Points on a hilly landscape, in no order, each with its height.
A ball rolls from a point to the lowest of its 2 nearest points, and stops where none of them is lower. Distance is the straight distance between rows; heights are no part of it.
q_682: [164 174 165  92 134 148 160 121 158 106  95 109 130 107 143 166 115 111
 123 122]  h=656
q_190: [142 125 156 136 164 144 124 118 166 102  87  90 140 144 170  76 123  99
 101 179]  h=212
q_690: [ 93 116 133 144 158  67 128 109 117 176 151  91 142 196  98 151  76 113
 153 136]  h=405
q_263: [ 92  99 177 129  91 128 133 121 186  99 112 168 164 150  83 142 114 138
 135  89]  h=540
q_338: [135 126 167  69  98 167  92 108 170 109  77 123 118 125 126 123 199  98
 113  79]  h=800
q_565: [171  95 121 109 153 137 128 127  91  70  93 160 119 119 174 134 136 150
 122 112]  h=536
q_203: [136 112 107 127 111 175 166 142 104 188 152 123 132  90 133 138 112 114
 199 152]  h=589
q_869: [144 137  98 126 111 146 134 107  73  92 160 100 143 108 143 142 104 175
  86 135]  h=399
q_741: [140  95 121  83 130 181 163 136 118  99  97 173  81 100 122 101 138 112
 153 152]  h=726
q_134: [108 139 151 112 163 133 149 188 111 124 168 171 161 138 115 147 109 154
 157 133]  h=593
q_376: [137 134 123 153 118  97 161 168  93 193 153 134 177 126 137 197 133 133
 157 104]  h=558
q_301: [128 157 109 130 112 194  68 168 146 135 139 101 130 152 155 131 143 137
 116 137]  h=823
q_220: [143 130 109 136 128 138 132 130 108 156 139  80 125 142 150  77  99 115
 155 183]  h=363
q_492: [ 94  97 157 164 145  96 118 137 175 102 129 134 165 172 107 124  99 128
  76 149]  h=505
q_586: [134 134 151 150 120  74  79 128 181 116 115 111 131 136 175  80 124 136
 131 127]  h=503
q_717: [180 108 156  90  92  85 126  80 110 148  86 136 101 102 132  93 153  81
 151 101]  h=520
q_498: [122 116 110 148 152  96  84 161 105 123 143 141 117 180 112 119 121 125
 140 158]  h=599
q_148: [151 118 165 152 185 132  86  60 176  80 147 142 156 124 147  77 113 117
 120 110]  h=724
q_520: [138 143  71 156 133 102 126 136  91 193 163 110 100 151  81 191 137 103
 172 115]  h=287
q_832: [ 92 125 148 141  93 156 136  70 126 133  55 134 173 139 137 106 166 102
  75 104]  h=807
q_858: [143  76 124  94 120 142 119 189 100 101 173 118 122  37 131 162 167 126
 127 178]  h=414
q_355: [110 162 145 128 107 122  79 118 157 134 101 112 143 128 181 113 128 117
 156 122]  h=524
q_55: [147  80 165  77 133 152 148 158 127 126 114 174 118 122 124 121  96 109
 153 144]  h=714
q_673: [175  82 131  97  72 174 116 182 125 132 131 130 116  93 150 119 164 132
 129 130]  h=352
q_993: [159 144  93 107 154 153 141 136  84 137 197  71 105 128  91 159 113 137
 117 154]  h=305
q_300: [123  78 146 192 151  66  66 103 157 107 153 156 172 171 111 116 129 123
 122 109]  h=462
q_595: [ 84 155 124 121 103 116 149 147  71 136 171 135 159  80 134 164 104 142
 105 151]  h=683
q_639: [122 161 150  95 151 151 137 192 141 114 122 152 137 102 150 174 151 114
 175 148]  h=616
q_899: [130 157 141 180 181 131  72  77 211 103 166 130 159 141 137 108 115 140
 107  87]  h=740
q_618: [113 170  91 123 177 119 155 159 105 143 189 129 110  93 168 176 104 195
 138 107]  h=382
q_156: [106 157 127 160 128 137 130 149 187  97  76 139 130 152 145 124 140 143
  91 123]  h=628
q_922: [153 136 174 112 111  86 127 146 170  93 121 143 131 116 150 119 100 175
 102  99]  h=469
q_146: [125 123 184 140 169  80 151 114 167 101  79 120 148 132 164  82 124  94
 115 162]  h=278
q_771: [125 101  90 131 157 101 135 138  83 158 125 120 121 155 154 170 101 109
 173 161]  h=357
q_453: [113 107 155  71  77 162 134 113 144 159  79  92 109 109 183  92 141 117
  68 110]  h=731
q_696: [161 131 128 138 149 116 124 108 145  66  83 163 114 130 156 101 146 142
 131 113]  h=556
q_310: [149 132 141 114 104  96  86 159 149 154 174  81 116 145 146  95  88 158
 133 142]  h=369
q_368: [119 137  87 127  85 174 170 161 140 132 148 127 101  63  97 151 141 133
 148 158]  h=579
q_394: [133 127 106 138 176 149 163 119 120 126 153  86 119 173 130 130  99 181
 147 127]  h=308
q_213: [125 135  91 147 126 104 130  73  86 121 145 101 135 148 122 110  69 159
 111 140]  h=366
q_803: [129 135 124 127 124 162 189 120  79 107 160 113 169 124  78 130 111 131
 132 167]  h=552
q_680: [150  95 174 126  85 142 132  68 133 126 103 121 186 127 132 104 119 111
 145  99]  h=440
q_879: [115  98 117 123 163  74 103 103  96 129 127  91 135 183 143 152  84 113
 175 158]  h=381
q_695: [160  84  83 135 101 123 150 122  74 144 173 129 113  42 112 185 104 143
 106 136]  h=238
q_136: [132  92  66 132 136 171 134 146  79  93 143 140 116 106  98 173 163 127
 155 164]  h=853
q_816: [144 133 148 108  89 133 141 135 124 150  72 133 124 120 126 117 171  84
  69 125]  h=760
q_325: [135 131  80 121 144 161 123 167 143 136 172  95  74 155 108 172 132 167
 159 115]  h=849
q_778: [101 129  99 163 120 151 171 138 129 124 124 116 149 145 154 119 114 184
 167 135]  h=286
q_916: [115  56 151  86  92 130 113 144 117 100  95 165 108 139 112  91 150 124
  79 129]  h=722
q_77: [103 123 113  72  76 155 112 115 121 112  97 138  70  68 122 172 172 104
  92 103]  h=763
q_499: [110 131 128  88 155 127 137 154 118 126 138 151 108 110 185 139  64 156
 167 141]  h=603
q_361: [146  91 119 193 161 103  97 101 158 165 137 125 123 171 139  57  92  93
 125 161]  h=604
q_835: [108 170  79 159 108 163 114 158  94 200 180 124 133 122 130 143 111 147
  96 130]  h=435
q_353: [180 127  93 134 128 137 170 102 106 135  81 151  92 114 152 153  97 123
 105 116]  h=725
q_826: [ 83 125  85 111 146 131 137 158  99 158 184 116 110 102 113 204 124 136
 164 144]  h=560
q_463: [101 139 100 140 143 154 115 149  65 200 212  93 121 157 111 119 115 178
 112 110]  h=419
q_693: [120 132 190 133 114  77  95  96 129 116 106 149 181 134 103  82 165  70
  81 124]  h=623
q_930: [ 99 111 141 109 125 135 141 123 177  80  56 146  93 138 150 118 144 141
  63 108]  h=648
q_907: [136  98  90 105 105 176 149 111 101 164 120 138  92  11 157 165 133 102
 112 142]  h=663
q_126: [164 100 115 144 100 112 163 175  94 195 155 151 140 102 125 143 115 128
 174 134]  h=573
q_776: [115 131 146  94  90 147 113 151  99 160 109 127 141  90 182 170 131 102
  96 124]  h=456
q_837: [168 152 135 129 180 126 144 118 156  62 116 164 115 133 110 126 111 155
 135 107]  h=574
q_692: [148 144  86 130 131 145 142 169 102 118 170 109 116  79 158 176 118 176
  95 131]  h=404
q_420: [141 122 147  64 126 157  97 144 121 118 111 150  83 104 155  90 113 110
  86 146]  h=662
q_294: [129  96 151  94  79 115 112 127 103 141  99  82 144 120 176 167 120  94
 117 141]  h=487
q_540: [160  62 154 124 121 121  92 134 160  83  95 142 111 146 130  53 170 119
 140 138]  h=624
q_536: [177 146 184 104 145 148 114 103 169 120 117 137 154 133 119 139 104  97
 142  96]  h=682
q_634: [133 121 112 159 114 145 125 130 143 134 138 154 144 183  82 173 103 172
 122  72]  h=479
q_531: [107  87 158 152 148  60  82  86 160 102 121 147 145 167 118 145  89 106
 108 122]  h=482
q_359: [141 186 169  96 143 144 152 155 165 116 138  91 158 121 137 169 133 122
 171 128]  h=633
q_367: [138 116 132 185  74 101 125  96 191 133 125 103 147 138 120  91 126 159
 151 106]  h=576
q_112: [141 136 146 163 176 137 131 133 137 124 175 114 183 191  61 105 138 141
 124 130]  h=458
q_702: [162 153 132 117 120 107 117 179 161 104 115  97 102 125 162 149 139 138
 144 140]  h=519
q_373: [122 129 106 156 179 157  96 113 150 166 147 106 130 192 113 108 109 125
 169 135]  h=581
q_68: [ 97 157 136  87 102 137 112 142 114  62 131 120 135  77 170 135 154 150
 157 139]  h=850
q_154: [139 146 110 144 120 128 145 159 140 144 133 174 113 130 131 170  81 174
 109  88]  h=463
q_691: [ 94  99 110 225 164  86 134 108 187 126 169  92 145 177  98  84 133 147
 127 142]  h=651
q_63: [176 145 129 139 174 119 171 148  72 170 193  79 157 138 119 121 154 153
 182 117]  h=594
q_938: [ 98 181  96 129 141 120 104 143 102 121 165 123 117 143  77 155 149 121
 168 147]  h=531
q_877: [ 72 101 146  99  89 111  96 125 122 106  79 167 118 131 130  62 180 117
  84 121]  h=713
q_488: [107 166 139  98  93 105 110  98 114  68  99 130 134  91 170 126 147 150
 120 104]  h=859
q_721: [100 154 133 148 108 141 143 135 159 106 152 129 155 141 112 109 112 197
 149 107]  h=304
q_935: [133 140 184 121 122 154  94 149 164 150  88 131 160 148 142 107 157  82
  64 115]  h=778
q_548: [145 104 157 150 129 120 117 188 188 137 136 126 144 178 122 114 121 155
 144 129]  h=510
q_254: [176 139 167 112 108 120  99 114  94 101 163 158 151 109 107  75 113 139
  98 129]  h=279
q_199: [107 166  86 122 133  87 184 123  87 126 167 138 101 101  73 143 104 142
 173 149]  h=548
q_733: [146  80  79 139  81 137 138 137  76 124  95 145  97  89 141 138 186 113
 136 149]  h=839
q_665: [118 147 136 100 120 156 160 138  99 135 181  87 166  95 150 125 101 158
 165 147]  h=449
q_783: [117 141  78 122 160 172 132 166 134 179 185 111  95  26 140 171 139 132
 168 160]  h=617
q_712: [115 183 114 160 144 111 144 119 105 153 170  51 165 174 108 149 120 163
  88 114]  h=783
q_843: [135 106 116 109 126 170 202 139 100 139 106 163 114  35 145 149 137 105
 120 151]  h=684
q_652: [160  98 126 104 108 155 109 184  95  95 133 110 124 105 178 112 155 154
  98 159]  h=321
q_946: [102 139 137 128 141 116 132 120 194 112  61 141  96 151 112 151 104  90
 144 143]  h=766
q_82: [ 96 153 151 109 180  69 140 143 140 132 197  86  92 177  58 106 121 158
 154 118]  h=514
q_676: [118 157 106 119 115 158  98 142 124 142  84 142 101 111 195 164 131 120
  70 113]  h=420
q_3: [126 106  95 173 159 101  77 137 121 177 141 114 124 194 136  92 109 124
 153 157]  h=590
q_494: [135 126 110 124 134 195 136 132 157  94  79 154 100 142 114 107 143 112
 140 155]  h=738
q_455: [104 132 127  72  95 163 108 126 108  94 133 104 116  38 184 161 155 128
 129 137]  h=841
q_738: [116 144  80 175 107 166  84 137 142 146 134 118 128 169 140 114 113 174
  98 117]  h=831
q_18: [141 138  81 128 112 173 110 137 125 160 150 102 102  35 181 179 137 130
 137 134]  h=639
q_584: [147 116 129 104 128 148 107 144  80 129 139 154 143  82 153 172 141 114
 135 130]  h=486
q_598: [196 138 141 112 105 123 132 127  98 123 135 177 115  93 116 109 119 135
 103 105]  h=237
q_528: [159 109 149  78 132 135 127 125  81 114  97 157 131  77 180 143 167 121
 119  90]  h=513
q_822: [145  71 178 119 134 127 130  78 186 113 100 178 122 133 117  93  93 116
 125  81]  h=673
q_431: [113 134  99 131 137 142 117  96  97 128 156  64 133 157 148 112 106 152
 165 157]  h=334
q_91: [126 121  96 163 141 155 109 128 164 159 165  98 105 199 111 122  94 186
  93 103]  h=836
q_17: [ 90 116 100 123  65 138 128 129 101 131 107 113 129 110 136 134 157 103
 156 166]  h=830
q_737: [122 101 184 129 117 147 149 124 132 148  92 146 196 137 137 102 126  97
 128 129]  h=413
q_577: [159  68 159  79 117 128 153  84 133 131  70 179  90 129 122 116 125 109
 113  71]  h=690
q_773: [122 108  95 133  90 114  97 145 126 140 173 141  99 164  66 104 105 166
 136 123]  h=547
q_943: [125 132 126  71 141 121 137 156 117 106 153 119  82  99 152 122  76 135
 140 178]  h=615
q_629: [128 116 116 133 110  94 161 191 119 142 143  98 136  45 162 190 161 124
 157 165]  h=561
q_740: [155 104 138 207 157 123 138 122 213 111 144  90 160 171 107 108 142 116
 109 148]  h=634
q_385: [131 169  86 118 135 217 145 164 134 141 171 118 103  82 110 147 148 123
 157 159]  h=595
q_168: [181 121 102 157 147 112 127 143  94 159 140 124 139 171  87 188 151  92
 161 131]  h=245
q_311: [115 138 136 139 163  94 148 135 104 167 170  12 131 197 121 161 133 163
 120 111]  h=792
q_827: [129  86 132 125 136  99  88 144 138  88 109 143 109 163 133  81 136 117
 153 176]  h=612
q_789: [163 101 122  98 111 151 162  99 106 159  76 174  90 102 139 145 124 107
  81  76]  h=707
q_444: [106 117 128 206 127 134  93  70 203 110 110 118 156 139 129  88 170  93
 124 125]  h=619
q_731: [137 173  90 156 153 172 107 181 140 135 143  83 131 168 127 129 164 135
 129 158]  h=816
q_407: [105 121 194 147 133 114  96  81 178  90 115 164 175 124  86  93 164  80
 100 102]  h=605
q_809: [141  93 132 134 139 114 102  90 130 140 122 156 111 143 142  56  70 111
 118 150]  h=622
q_840: [ 70  87 113  67  83 160 152 149 107 119  89 149  86  82 118 153 191 109
  50 124]  h=745
q_416: [130 140 156 109  97  94 156  82 125  99  73 160 123  95 107  91 163 105
 134 103]  h=554
q_21: [159 136  81 156  97 152 138 125  94 146 124 101 137  81 179 178 154 134
 144 121]  h=657
q_31: [102 178  96 112 125 151  88 110 141 135 102  81 115 144 162 163 116 102
 153 145]  h=550
q_894: [162 113 197 103 102 104 128  75 149 155  89 108 151 114 152  74 138  89
 121 104]  h=478
q_927: [145 102 169 121 134 131 126 126 110  92  98 189 157 148  79 106 163  98
 112 133]  h=464
q_386: [116 196  87 166 145 144 152 141 134  93  96 128 123 131 134 124 148 141
 120 152]  h=608
q_79: [ 92 128 136 177 196  56 119 105 125 169 170  85 135 205  89 133 111 138
 121 101]  h=423
q_962: [111 113 160 177 169 113  99  52 209  98  90 129 139 132 151 111 152  73
  81 106]  h=649
q_583: [145  99  59 154 129 125 159 115  85 174 182 106 107  41  91 194 143 122
 162 151]  h=290
q_914: [118 139 166 107 164 160 148 153 128 104 114 169 175 132 138 154 125 126
 187 119]  h=602
q_766: [101 100 188  67 149 124 129 127 139 112  82 187 124 132 145 106 125 101
 124 113]  h=700
q_485: [ 89 104 126 120  73 170 152  83  97 127  70 117 150 119 136 109 178  99
 128 134]  h=819
q_883: [136 107  98 129 117 124 122 164 112 137  96 175  73 142 127 111 112 114
  82 158]  h=528
q_854: [128 146 120 179 176  93 155 126 138 136 121 103 147 172 131 110 103 127
 115 162]  h=314
q_641: [112 152 112 121 126 141  79 109  95  96 177 169 136 137  89 100 120 168
 167 114]  h=523
q_110: [164 110  94 128 120 133  99 151 142 131 146 122  95 148 151 140 113 182
 183 105]  h=854
q_982: [128 115 135 102  53 117  91 115 115 140 124 132 106  99 148  81 123 137
 136 120]  h=652
q_248: [147 121 137  59  93 150 121 145 115 127 155 115  84  55 147 121 102 108
 117 163]  h=636
q_957: [106  94 148  67  65 168  99 144 129 179 100 137  93 110 172 113 153 115
  70  90]  h=748
q_627: [125  24 190 129 148 107 119  99 188  94 102 179 123 139 113  73 137  99
 107 114]  h=659
q_176: [ 93 161  92 139 158 143 116 140 152 154 172  78  74 192  87 135 120 182
 123  96]  h=842
q_266: [139 162 125 125 161 178 125 158 146 140  94 141 117 142 170 140  98 115
  82 143]  h=384
q_642: [116 100 132 101  87 164 179 129 103 109 127 119 146  79 162 125 110 149
 146 156]  h=428
q_952: [118 166 103 112 165 159 158 128  87 111 174 115 140 143  55 147 147 118
 165 157]  h=549
q_984: [124 155 113 124 112  85 135 171 117 129 139  92 128 113 158 167 134 145
 161 149]  h=537
q_550: [ 87 160  77 142  96 111 102 183  92 164 157 158  91  80 118 155 134 121
 118 161]  h=480
q_606: [152 134 142 150  99  91 129 120 143 123 128 135 169 142 100 136 131 135
 160  95]  h=559
q_85: [197 152 146 163  99 117 113 100 155 136 105 161 143 130  98  98 157  98
 103  87]  h=375
q_429: [ 75 122 158 160 145 120 174 137 133 109 129 141 189 159 105  98 100 147
 114 162]  h=518
q_288: [141 136 131 170 157  70  82 130 165 106 165  97 146 165 135  90 134 157
 130 130]  h=483
q_950: [116 158  71 156  90 105 113 171  92 189 191 107 118  90 128 176 138 149
 115 126]  h=455
q_296: [100 120 118 199 169  77 118  83 200 117 206  75 111 170  75  93 122 150
 105 116]  h=664
q_667: [121 122 150 108 108 104 159 137  81 135 150 120 163 110 146 155  70 134
  85 146]  h=672
q_785: [163 152 110 156 169 136  96 135 133 110  86 117 126 168 139 131 157  82
 124 158]  h=112
q_99: [131 130 144 135 100 161 139 113 146 113 132 181 146 115 130  94  96 188
 132  80]  h=326
q_169: [129 160  83 133 209 155 160 131  57 165 193  86  95 121 144 134 131 182
 148 114]  h=360
q_83: [140  86  86 137 111 163 121 145  65  91 118 141 127 129 124 149 162 119
 100 169]  h=847
q_50: [116 169 101 172 187 125 119 152 175 131 133  53 122 197 131 130 146 151
 140 142]  h=808
q_315: [134 118 176 108 127  67 161 103 160 139  55 153 111 116 161 101 135 123
  77  77]  h=397
q_971: [125 100 169 120 118 144 112 179 180 103 106 167 139 162 121 137 145 131
 134 113]  h=525
q_119: [136 157 126 133  83 101 169 124 150 132  80 168 107  96 108 124 150 116
 168 105]  h=578
q_865: [ 87  97 150 178 156 113 146  69 201 107 151 142 141 136  89  73  83 100
 122 154]  h=572
q_231: [183 109  98 133  73 127 139 136  88 125 155 152 105  81 110 141 124 157
 107 115]  h=196
q_195: [150 110 142 187 180  88 129  96 216  66 135 128 125 142 107 103 137 115
 124 134]  h=610
q_631: [159 156 115 112 180 126 111 155 103 117 131 107 116 157 125 171 131  85
 135 176]  h=191
q_643: [159 121 131 169 155 134 121 117 141 119 133 162 163 172  64 112 131 111
 115 129]  h=438
q_963: [152 115 150  78 113 101 126 169 144  83 105 134  87 100 170 151 125 145
 114 122]  h=496
q_806: [128  66 129  86  66 160 127 161 105 128 145 136 120  41 137 131 166 124
 138 144]  h=383
q_115: [ 98 131 141 121 154 129 110 121 145 114 106 208 120 151 102 123  80 113
 107 128]  h=551
q_352: [105  69 134  66  88 171 145 123 104 103  86 144 107 135 108 105 181 124
  44 121]  h=732
q_917: [166 104 129 157 111 112 132 121 118 139 119  98 155 157 133  91 124 117
 127 159]  h=355
q_490: [121 111 164 136 154  95 148  80 160  97 155 115 162 146  74  91  93 119
 163 149]  h=555
q_149: [135 127  66 141 127  95 129 114  58 188 170 106 106 121 122 167 111 102
 167 148]  h=323
q_685: [114 107 136 137 125 124 101  62 197 113  59 111 106 150 153 109 134  86
  85 118]  h=681
q_708: [115  76 165 199 161 108 154  72 229  89 156 155 150 123 117  95 118  94
 106 124]  h=588
q_164: [106 160 141 142 191 134 158 117 124 152 178  80 131 172  97 119 143 193
 172  64]  h=517
q_469: [ 91 145 108 138 166 160  86 103 136 145 115 102 147 182 164 149 103 113
 180 128]  h=566
q_761: [164  69 150 125 113 113 154 115 128 146  61 181 125 128 171  60 175 143
 119  72]  h=412
q_393: [102 153 165 114 100 120  72  79 168 111 107 139 140 130 101 121 120  96
 103  96]  h=580
q_224: [129 148 138 118 113 143  97 132  90  97 155 169 162 131  71 112 162 121
 176 135]  h=511
q_549: [156  40 155 133 154 112  98  83 160 119  87 150 107 144 139  45 168  75
  93 122]  h=643
q_92: [156 133 167 110 114 114 123 155  96 160 154 152 165 132 119 159  88 111
  89 125]  h=658
q_201: [141  81  80 118 142 183 116 152  95 130 136 170  93  54 111 171 170  91
 153 167]  h=861
q_591: [150 139 150 115 181 122 106  63 138  71 131 107 151 138 147  99 101 125
 146 138]  h=706
q_49: [178 166 125 157 136 119 178 156  92 165 156  98 178 111 140 167 140 134
 138 128]  h=575
q_210: [135 172 116 140 185 124 123 145 120 139 122 119 123 152 176 120  76 124
 103 163]  h=351
q_365: [148 164 108 121 189 126 126 116 100 142 172  71 114 181  89 154 118 110
 126 150]  h=255
q_967: [118 139 149 130 132  83 179 104 128 114  60 134 131 117 172  94 107 119
  79 138]  h=341
q_659: [129 137 194 136 138  73 140 117 198 113  88 160 145 123 147 118 117 127
  83  82]  h=437
q_308: [106 150 119 142 141 132 147 124 102 170 173 113 153 173  78 156 130 154
 173  83]  h=529
q_33: [120 165  75 129 157 128 131 111 104 155 141 135  98 101 164 195  89 149
 176 102]  h=403
q_525: [138 108 141 164  71 123 113  85 176 113  91 109 135 131 113  71 163 108
 129 129]  h=596
q_434: [121 137 126 142  90 112 147 114  85 145 146 132 185 126  99 172 131 135
 169 107]  h=543
q_132: [ 71 105 104 116 123 115 144 189 132 152 163 112 118  62 119 219 134 119
 175 171]  h=577
q_261: [164 150  94 174 158 125 133 110 117 146 103  91 144 175 115 146 152  88
 164 150]  h=189
q_542: [ 50 140 134 116 103 105  98 143  99 101  87 186 127 122 141 101 146 118
  94 137]  h=705
q_437: [123 143 115 128 149  59 174 126  91 140 180  88  95 147  78 117 119 153
 171 139]  h=532
q_4: [159 153 129 118 130 171 112 113 129 149 140 111 154 151 121 176 107 114
 139 102]  h=701
q_292: [ 64 150 125 122 107 122 155 145  76 110 110 154 135  83 139 127 127 122
  93 174]  h=693
q_318: [142 101 145 153  87 146 188 129 127 142  90  97 179 146 135 122 135 119
 129 152]  h=386
q_265: [170 166 120 116 129 134  98  78 117  94 134 129 117 113 126  87 117 125
 163 128]  h=686
q_575: [147 114 115  96 102 116 158 143 108 165  74 139  76  78 138 145 191  68
  98 131]  h=737
q_903: [124 137 124 137 131  71 115 118 161 116 165 117 101 157  59 100  99 158
 142 129]  h=533
q_225: [146  77 125 163 116 133 144 154 118 128  75 176 140 140 172  87 150 147
 146 125]  h=432
q_423: [120 124 151 149 111 157  91  96 153 142  78 144 160 160 145 133 138 106
  42  84]  h=793
q_95: [136 100 135  96 111 112 168  89 102 128  55  89 117 108 187 159 134 102
  91 123]  h=530
q_611: [127 116 190  60 165 139 118 120 149 122  87 161 102 123 152  67 134 103
  67 118]  h=685
q_908: [176 181 139 135 100 140  94 128 120 139 119 147 145 110 116 105 176  95
 143 104]  h=332
q_762: [139 182 124 160 183 150  89 100 171 111 138 115 155 161 144 118 103 146
  81 112]  h=754
q_305: [138 114  78 108 197 190 130 146  71 136 198  89  98 137 136 161 118 169
 133 143]  h=338
q_522: [122 137 131 114  92 133 115 132 103 114 118 171 130 124  66 141 147  86
 129 141]  h=490
q_422: [101 144 162 139 213  96 137 116 135 154 182  50 100 191  59  86 161 132
 161 111]  h=498
q_870: [117 148 181 121  88  87 108 129  99 139 123 154 173 128 117 110 120 100
  74 126]  h=641
q_193: [110  83 155 113  91 130 172 145 117 115 109  94 163 133 156 120 110 132
 150 177]  h=409
q_15: [ 61 137 158 124  99 136 102 113 156 114  89 160 163 149 115 154 126 117
 116 104]  h=557
q_745: [134 129 158 162 229 129 135 103 138 127 199  81 143 191  67  81 149 147
 132 115]  h=476
q_448: [124 122 120 120 136 146 150 119 111  81  47 147 112 137 140 158 164 110
  67 120]  h=670
q_452: [112 116 157 155 154 110 101 154 193 126 181  80 148 178 125  88 117 174
 127 134]  h=497
q_30: [144 147 111 127  96  79 134 158 111 174 190  97 108 112 143 118  92 181
 135 120]  h=391
q_101: [134 116 110 137 110 138 205 144  96 127  88 165 125  99 101 153 139  95
 135 161]  h=699
q_174: [121 117 127 200 174  62  89  95 149 159 164 115 166 191  85 122 136 111
 153 113]  h=443
q_87: [110 123 148 118 158  82 148 138 132 116 123 127 133 144 169 123  67 154
 166 149]  h=592
q_818: [116 116 131 113  83 159 116  79 164 121  75 100 108 131 159 100 110 124
 102 126]  h=708
q_285: [114 100 155  86 115 138 165  82 113 140  74 172 139 116 156  59 180 148
  89  60]  h=387
q_297: [159 113 123 127 107 112  91 163 106 123 158 105 133 137 171  85 111 177
 114 145]  h=348
q_655: [104 152 146 133 132 124 177  98 117 106 124 118 172 135  94 117 102 115
 142 163]  h=534
q_251: [ 81 154 123 116 149 138 134 155 132 124 115 183 114 150  95 182  85 113
 114 141]  h=565
q_949: [ 86 117  83 144  60 134 141 131  92 166 147 101 139  55 138 167 143 118
 140 163]  h=840
q_507: [154 112 143 119 130 133 145 148 128  88  82  94 134 131 199 104 143 133
  99 163]  h=277
q_446: [104 131 124 102 155 139 172 178 116 137 139 188 112 101 107 188  96 113
 146 149]  h=583
q_246: [118 121  85 117 121 117 109 184 106 146 123 176  68  90 131 170 127 101
  92 164]  h=506
q_282: [ 71 153  96 109 162 121 112 136  66 154 202  99 109 130  87 167 135 143
 162 128]  h=546
q_371: [108 134 152  65  79 196 143 128 124 146 114 113 133  44 185 122 167 120
 128 115]  h=828
q_496: [128 225 132 144 145 111 124 126 126 133 157 100 163 132 136 135 138 155
 159 108]  h=484
q_545: [114 118 144  97 131  68 152 144 130  70 117 127 116 129 122 142 102 132
 174 160]  h=582
q_566: [125 141 159 116 102 160 142 105 132 138  86 182 150  98 157 103 138 150
 119  63]  h=354
q_333: [ 98 128 130  55  89 141 123 103 157 118  59 144  67 111 114 122 192 102
 114  84]  h=782
q_46: [129 134 100 161 113  87 147 163 131 163 104 180 113 142 117 176 107 133
 144 109]  h=447
q_312: [112 139 107 117  79 157 134 152 149 134 149 153  97 121  89 136 110 144
 153 126]  h=562
q_793: [112 186 133 104 147 128 117 131  92 152 184  96 156 115 149 144 112 147
 176 121]  h=465
q_202: [119 128 163  78  91 192 116 126 139 123  97 138 138 108 134 123 172 106
 143 109]  h=814
q_512: [132 146  98 135 149 100 114 113 132 143 100 159  92 151 143 162  84 129
 169  96]  h=426
q_108: [139  97 123 111  96 125 116 140 114 142 138 162  92 119 126  55  87 136
 162 155]  h=638
q_734: [119 173 117 103 116 161 128 111 105 134 177 147 146 113  82 185  88 134
 120 100]  h=715
q_648: [141 120 147 188 113 128 105 132 176 123 114 162 155 157  92  96 151 124
  83 103]  h=411
q_226: [116 167 115 128 140  99 134 162  99 194 211 118  96 139 111 104 100 191
 127  96]  h=406
q_25: [142 124 110 132 120 142 169 140 121 156  48 168  99 111 133 169 166  72
 134 128]  h=716
q_378: [151  95 101 141  70 126 185 126 103 128 109 118 134  68 164 197 134 144
 132 116]  h=671
q_921: [119 198 138 164 163 125 126 112 156 163 178  68 151 161 109 103 144 167
 158  78]  h=504
q_828: [179 155 156  96  99 142 102 141 109 127 118 183 126  82 111 123 170 108
  97  83]  h=285
q_493: [113 152 104 119 139 169 118 110 166 120  89 145  96 157  87 150 116  86
 157 150]  h=752
q_538: [141 153 138 153 176  83 135 148 138 145 145  44 149 194 127 151 143 142
 155 131]  h=799
q_309: [152 184  99 156 174 143 117 143 136  80 129 154 120 147 106 131 155 161
 141 110]  h=591
q_775: [129 199 123 147 127 128 104 117 131 117 135  91 158 147 146 151 113 145
  65 121]  h=769
q_228: [104 110 111 113 122  88 173 124 122 106 129 129  98 144  77 162  86 127
 175 153]  h=564
q_527: [152 161 118 103  86 101  93  96 104 138 160 118 114  94 144 113 104 135
 175 117]  h=668
q_572: [ 81 133 115 135 144 127  87 102 140  81 143 171 119 158  89 118  82 159
 138 117]  h=535

Where does a ball stop that starts at each point below?
q_691 => q_785
q_91 => q_288
q_803 => q_785
q_148 => q_288

Call two points neighbours if one is among the 2 nearest of the other. Go from one point of each pair to the other, from neighbour to neighbour, staying as low as possible. Name the highest point that can't be avoided.
q_598 and q_938 => q_803
q_231 and q_854 => q_692
q_785 and q_231 => q_149
q_778 and q_854 => q_220
